Each row is a point on a tangle of strands that fork and nearly touch. The rows are in no order.
(in the rows, 128 means zero)
Points whose rows are less than 111 apart are linked; no others are. Some points are linked to none.
J501: [140 111 121 143 110 108 156 150  96 166 149 132 140 100 115 118 157 130
 122  94 101 112 147 140 141 158]
J152: [130  82 192 152 142 168 112 164 170 107  98 159 112 132 122 106 146 150
 150 108 141 166 120 176 137 163]
J930: [146 109 124  99  70 160 129 119 139 166  71 127 120 139 147 145 110 106
 157 171 125 111  85 171 147 129]
J838: [ 75 167 110 170  73  97  95 135  97 147 141 104 151 145  73  97 160  55
 120 180 117 108 165 140 168 123]
J149: [152 139 120  87 146 146 132 135 120 157 123  95 126  96 106  86 118  53
 154 205 106  93 111 146 154  72]
J914: [162  93 118 105 112 122 189 113 102 126 122 130 111 138 176 131 144 206
 149  88 110 124 133 106 104 161]
J890: [ 93 128 122 165  97 160 101 152 133 130 139 144 127 185 145 150  98 180
 131  82 161 140 151 101 119 145]
J830: [ 94 194 112 138 184 115  90 104 133  87 144 131 147 160 132 172  72 134
  68 101 144 139 140  81 117  82]
J616: [107 130 133 177  63 128  81 125 147 127 121 113 102 171 128 159 136 128
 120 126 153 108 123 152 161 161]
J768: [120 123 137 139 118 139 149 107 117 116 112 125 155 175 174 177 106 190
 133  77 131 178 162 108  91 152]
J448: [164  68 140  96 173 128 169  98 150  69  84 136 115 162 195 147 132 199
 121 104 153 181 140 127  77 137]
J251: [100 161 108 122 111 148  92 123 130 131 161 130 147 166 133 129  63 157
 112  85 142 138 102  86  93  61]
J932: [126 113 156 148 111 134  71 138 155 137 125 128 128 125 100  63 126 103
 127 103 126 126 103 152 151  95]
J65: [166  84 111 107 113 134 114 134 124 173  89  85 103 105 116  81 122  59
 162 167 123  85  97 164 176  83]
J101: [122 118 131 153  61 167  85 170 144 170 117 150 119 149 105 102 106 150
 159 130 139 110 113 133 152 141]
J863: [142 105 134 146 139 101 157 145 103 136 139 162 158  81 123 140 148 188
  99  63 118 175 174 107 105 167]
J207: [164 149 123 122 169  92 159  82 116  85 126  87 140 155 128 137 134  67
 113 150 107 119 113 146 136 114]
J474: [ 83 173 124 100  80 162 107 107 135 159 112 115 148 128 117 128 115  98
 137 219 127 118  96 153 131  96]
J614: [161  91 164 120 171 147 124 138 158  89 120 144 119 134 143 118 120 138
 121 106 146 159 135 152 114 132]
J739: [ 62 244  66 108 190  86 160 107  77 116 170 129 170 108  79 147 132 106
 128 174 117 116 116  36 118 115]
J78: [113  42 173 155 124 139 111 176 164 128 121 194 114 127 132 135 141 187
 126  58 154 180 168 152 104 172]
J878: [ 92 129 177 127 108 178  73 152 194 124 115 135 114 133 112 127 124  89
 134 190 170 129  98 182 152 134]
J180: [168 127 122  94 139 142 119 123 158 114 117  97 121 123 128 118 101  66
 148 182 136 111 101 167 130  77]
J963: [182 106 115 116 148 120 168 131 132 132 142 119 106  87 150 163 146 127
 117 136 137 115 151 136 123 163]
J945: [111 185 158 126 158 149 109 136 128 131 132 135 150  99  97  74 115 105
 133 160 101 134  95 129 154  84]
J185: [131 151 118 147  86 134 110 114 134 123 136 108 111 170 140 148 103 127
 114 121 138 110 114 123 140 131]
J42: [ 97  77 160 160 149 123 116 149 128 110  95 181 136 141 146 154 129 204
 103  34 135 199 197 130 110 176]
J244: [101 141 122 156 158 106 149 119  88 111 118 125 163 173 157 177 103 178
 113  48 121 156 181  70  91 138]
J539: [ 85 199  87 127 102 106 155 119  85 159 163 121 158 120 101 133 119 121
 142 121  85 105  92  56 112 101]
J191: [ 64 190 104 108  83 147 117 146  94 203 130 169 136  64  85  94 136 119
 132 252 109  95 121 140 153 113]
J432: [187  83 121 124 179  99 167 121 117  94 138 126 107 114 153 139 160 148
 117  87 130 139 181 114 110 167]
J611: [ 83 224  77 120 175 113 160 131  84 124 163 136 167 134 110 158 112 154
 137 125 127 104 128  23 113 127]
J69: [176 140 123  81 155 147 183 133 111 143 119 108 137  92 147 144 135 105
 168 184 115 101 115 122 132 143]
J158: [162  94 150 114 120 136 177 153 113 166 113 147 136  75 147 123 162 159
 163 124 113 140 121 160 124 191]
J820: [140  22 165 153  78 126  78 144 182 139  86 136  69 125 111  91 162 113
 164 107 152 110 115 191 177 152]
J733: [ 80 169 114 172  63 143 101 165  95 166 147 134 141 149 114 129 125 142
 147 149 135 118 156 112 146 175]
J93: [ 89 205 120 164  95  97 116 108  97 133 148 112 145 149 108 133 135 107
  96 136 103 120 114 106 150 118]
J431: [156  60 113  97  69 158 113 134 162 137 105 115 104 168 137 102  99 132
 159 128 157  99 103 132 124 100]
J601: [114 106 174 175 159 122 111 168 134 135 138 168 135  90 103 123 165 106
 106  93 137 164 168 164 148 170]
J979: [148 126 155 110 158 153 115 130 132 134 122 122 141 108 103  64 107 105
 149 128 117 133 117 134 138  87]
J266: [182  45 113  99 117 137 138 129 145 105 124 111  77 158 147  87 116 157
 152 109 151 108 117 115 107 109]
J91: [118  24 161 125 128 134 116 135 172  91 100 181  89 128 156 111 162 201
 120  57 149 182 151 158  83 161]
J192: [107 167 111 141 120 106 135 123  97 155 165 151 171 110 133 153 107 168
 113  53 104 139 149  69  91 109]
J699: [137 117 141 138 118 124  94 145 155 158 148 138  88  56 113 132 163  91
 104 156 131  83 120 181 167 140]
J184: [143 126 119 141 149  92 140  93 125  84 127 111 121 186 158 144 112 162
 109  72 122 134 136  98  91 103]
J965: [139 106 103 118 120  99 183 123  88 150 151 159 168  90 157 166 144 201
 132  51 120 167 178  89  88 150]
J648: [188 113 117 105 184  89 179  79 102  76 112  78 118 173 146 121 122 113
 132 122 112 124 117 114 117 128]
J383: [141 132 126 153 170 105 138 128 115 118 146 115 159 112  99 105 145  81
  94  93 102 144 182 119 127 132]
J804: [124 175 149 146 162 154  86 141 147 102 119 133 120 147 112  88 102 134
 102 143 134 120  92 121 159  96]
J607: [115 139 116 102  80 177 106 125 153 152 110 114 126 159 138 153  94 107
 136 203 151 103  77 157 148 116]
J658: [127 140 162 154 159 119 114 140 123 133 144 127 161  73  99 105 170  83
 107 126 110 155 164 166 140 147]
J805: [135 137 139 147 157 131  85 116 169  70 129 125 105 189 150 146  90 150
  87 109 167 130 108 122 136 115]
J5: [126  83 149 149  85 144  85 154 161 127 118 143 115 152 110  89 115 140
 148  84 154 138 120 135 132 125]
J164: [154  46 169 120 155 110 131 102 163  91 103 134  84 129 160 120 173 139
 123 102 144 156 137 175 100 141]
J246: [146 152 112 158 150  81 141  94 113 114 144  71 121 146 117 124 161  57
  82 149 103  87 109 137 177 107]
J585: [187  81 158  86 203 159 157 134 161  91 110 122 107 116 156 102 130 153
 155 125 144 152 135 151 106 117]
J883: [135 137 159 131 122 165 123 130 168 102 116 139 118 161 161 182 116 136
 125 140 162 150 116 175 131 166]
J22: [ 63 170 135 163  83 110  91 132 106 138 155 126 172 110  76 114 150  71
  94 151 108 151 166 152 136 112]
J28: [160  30 151 120 118 100 113  97 176 112 119 120  68 118 147 123 169 113
 120 117 142 113 118 192 125 132]
J519: [186  69 143 111 142 142 141 136 126 144  86  89 100 128 134  83 144  92
 175 163 117  94  95 169 161 118]
J697: [111 188 118 143 106 131 114 114 132 133 151 131 133 120 132 156 124 141
 106 136 114 114 101 110 133 127]
J818: [128  46 161 135  87 132  78 147 179 163  98 151  82  85 113 125 160  86
 146 140 145  99  93 211 168 142]
J568: [141 112 142 111 131 155  82 137 179 126 106 106 104 115 121 132 124  48
 140 196 166 118 114 196 160 117]
J529: [184 130 125  84 157 159 181 129 127 115 115 100 133 146 163 146 120 148
 160 163 128 116  91 119 126 138]
J774: [124 189  94  77 158 119 173 119  96 148 133 112 173  82  98 141 136  65
 149 194 114 116 127 115 125 114]
J384: [126 154  91 115  94 110 142 109 100 147 135 110 135 158 134 134 102 141
 139 105  93  92  80  79 109 101]
J970: [131 171  80 118 174  97 175 114 103 110 152 116 154 123 135 173 115 142
 127  96 119 114 134  54 110 141]
J460: [ 82 160 164 138 116 186  88 161 156 157 122 160 124 107 103 113 133 129
 140 194 138 130 107 163 157 150]
J704: [159  67 125 112 101 128 192 118 127 146 108 149 112 106 176 151 162 184
 149 109 118 139 140 149 101 181]
J307: [131 109 156 145 147 136 119 168 135 132 143 183 148  81 114 133 130 151
 121  89 144 169 176 133 121 169]
J374: [140 134 104 112 125  96 170  76 106 106 121 109 140 166 160 154 104 156
 137  92 108 113  98  93  98 106]
J858: [147 100 162 102 116 175 130 142 156 137  93 130 103 129 156 163 132 118
 163 173 153 126  94 185 130 157]
J105: [107 163 133 142 131 134 102 155 136 161 168 154 113  57  98 113 149 116
 101 167 116 102 125 134 150 129]
J388: [168 104 127 119 169 104 118  92 139  71 119 108 104 191 157 117  97 148
  98  95 140 137 102 119 114  92]
J797: [142 140 154 159 144 151  86 126 183  81 109 119  96 168 140 157 116 117
 107 152 162 123  97 171 157 137]
J282: [136 159  85 102 145  98 169 109  92 121 151  97 168 115 102 152 135  65
 138 140 110 125 143  91 105 119]
J427: [103 195  86 140 174  81 138  96 100 102 154  99 173 136 100 170 129  73
 100 128 117 132 156  72 111 113]
J675: [ 80 169 145 169 114 127  87 141 121 124 147 155 157 119  99 127 120 116
  91 118 127 154 161 125 131 127]
J773: [123 182  77 131 131  82 132  87 103 121 162  89 141 128 110 144 144  54
  83 174 102  90 105 113 150  85]
J642: [159  98  99 121 175  76 183 109  97 104 140 125 128 125 156 131 140 179
 114  52 118 133 170  75  91 131]
J13: [131 135 172 143 136 165 108 165 148 137 121 162 119 100 115 111 128 147
 132 129 122 137 107 165 157 159]
J734: [ 88 148 141 181  28 140  81 140 118 166 116 134 119 158 108 127 123 131
 143 138 138 120 117 145 168 148]
J703: [159  86 170 130 154 130 132 149 116 155 125 119 136  61 101  90 163  85
 151 119  97 143 147 183 142 139]
J664: [140 165 121  94 152 173 155 153 111 155 135 128 138 103 117 109 124 122
 161 188 112 103 107 118 145 131]
J272: [ 86 192  80  84 114 153 122 118 123 124 161 121 151 139 108 134  80 108
 131 176 141 124 100  76 101  78]
J762: [167  29 112  97 114 139 142 108 163  91 102 120  54 183 182 109 135 174
 144 136 178 124 118 141  93 134]
J811: [164 142 101  95 166 124 169 131 129 125 160 129 129  92 129 155 120 137
 127 114 139 116 144  96 109 132]
J177: [116 151 115 127 172  97 132 112 116  99 138 122 175 122 121 153 111 101
 101  79 114 157 178  94 106 107]
J793: [ 76 192 101 145 112 108  99 112 102 134 178 146 163 145 119 147  91 133
 105  81 110 139 130  67  95  73]
J396: [136  83 143 170 106  98 140 126 104 119 121 121 108 158 148 116 144 161
 127  68 114 133 157 121 126 164]
J563: [145  64 156 115 118 130 104 119 178 141 128 132  83  65 131 137 151  86
 130 130 135 103 106 203 136 127]
J235: [110 124 102 127 156  97 162 113 103 119 132 138 167 124 175 178 111 213
 116  32 130 184 182  65  75 129]
J148: [125  90 123 127  94 165 124 135 142 111 119 122 119 207 162 154 106 189
 152  76 162 161 150 111  89 137]
J754: [ 85 227  90 100 155 121 163 114  86 122 150 113 171 132  92 147 126  96
 130 209 117 116 119  82 126 114]
J438: [154  35 143 119  77 151 120 150 169 143  93 122  76 136 136  95 137 137
 169 133 148  97 101 163 151 137]
J103: [195 104 139  94 150 114 175 102 124  92 103  95 109 158 177 139 129 126
 140 158 126 123  95 151 114 137]
J225: [140  89  99 133 182  69 146  76 106  79 132 115 124 157 166 144 123 193
  81  46 116 143 162  76  92 103]
J663: [ 82 182 128 111 119 177 129 168 111 177 140 157 142  86  97  97 118 143
 147 208 131 110 110 126 153 140]
J112: [179  74 148  96 140 150 177 145 129 148  91 118 106  99 151 100 150 132
 189 151 123 127 111 163 136 153]
J862: [142  26 129 116 108 139 119 131 167  88 109 145  72 172 171 107 150 185
 141  99 175 162 155 141  82 147]
J322: [125 153 133 137 154 102 156 136 103 138 155 151 175  85 121 126 130 172
 112  73  87 157 141  98 118 126]
J72: [ 68 208 110 140  90 103 117 126  84 163 157 138 147 122  94 100 132 118
 109 151  82 120 109  91 134  86]
J694: [ 73 204 125 148 129 112 111 136 106 157 169 156 130  73  87  94 146 120
  97 170  96 114 128 102 153 107]
J173: [128 133 122 145  87 123 123 149  97 168 137 134 131 114 115 140 145 107
 133 151 115 111 155 140 148 170]
J578: [107 177 126 152 165 150  97 148 143 108 142 147 141 138 121 147  90 146
  88 113 146 153 165  94 123 116]
J345: [ 84 174 103 149  77 105 103 118 103 149  99  87 126 149  91  96 135  51
 122 211 124  83 117 133 183  99]
J393: [ 68 192 107 113  82 128 116 112 102 165 118 118 148 125  89 103 117  67
 146 225 102  93 123 129 148  94]

Follow the links from the first point to the second, and from the first to the third. Name the last point that the two ways share.
J112, J91, J694: J563
J805, J773, J945: J72
J93, J883, J251: J184
J519, J805, J862: J563
J970, J578, J529: J184
J804, J431, J883: J72

A fork is a point with three links. Follow the links from the first point to the second and name the forks in between, in order.
J374, J675: J184
J664, J754: J663 J460 J614 J563 J72 J184
J642, J501: J184 J72 J734
J539, J664: J72 J563 J614 J460 J663
J173, J431: J734 J72 J563
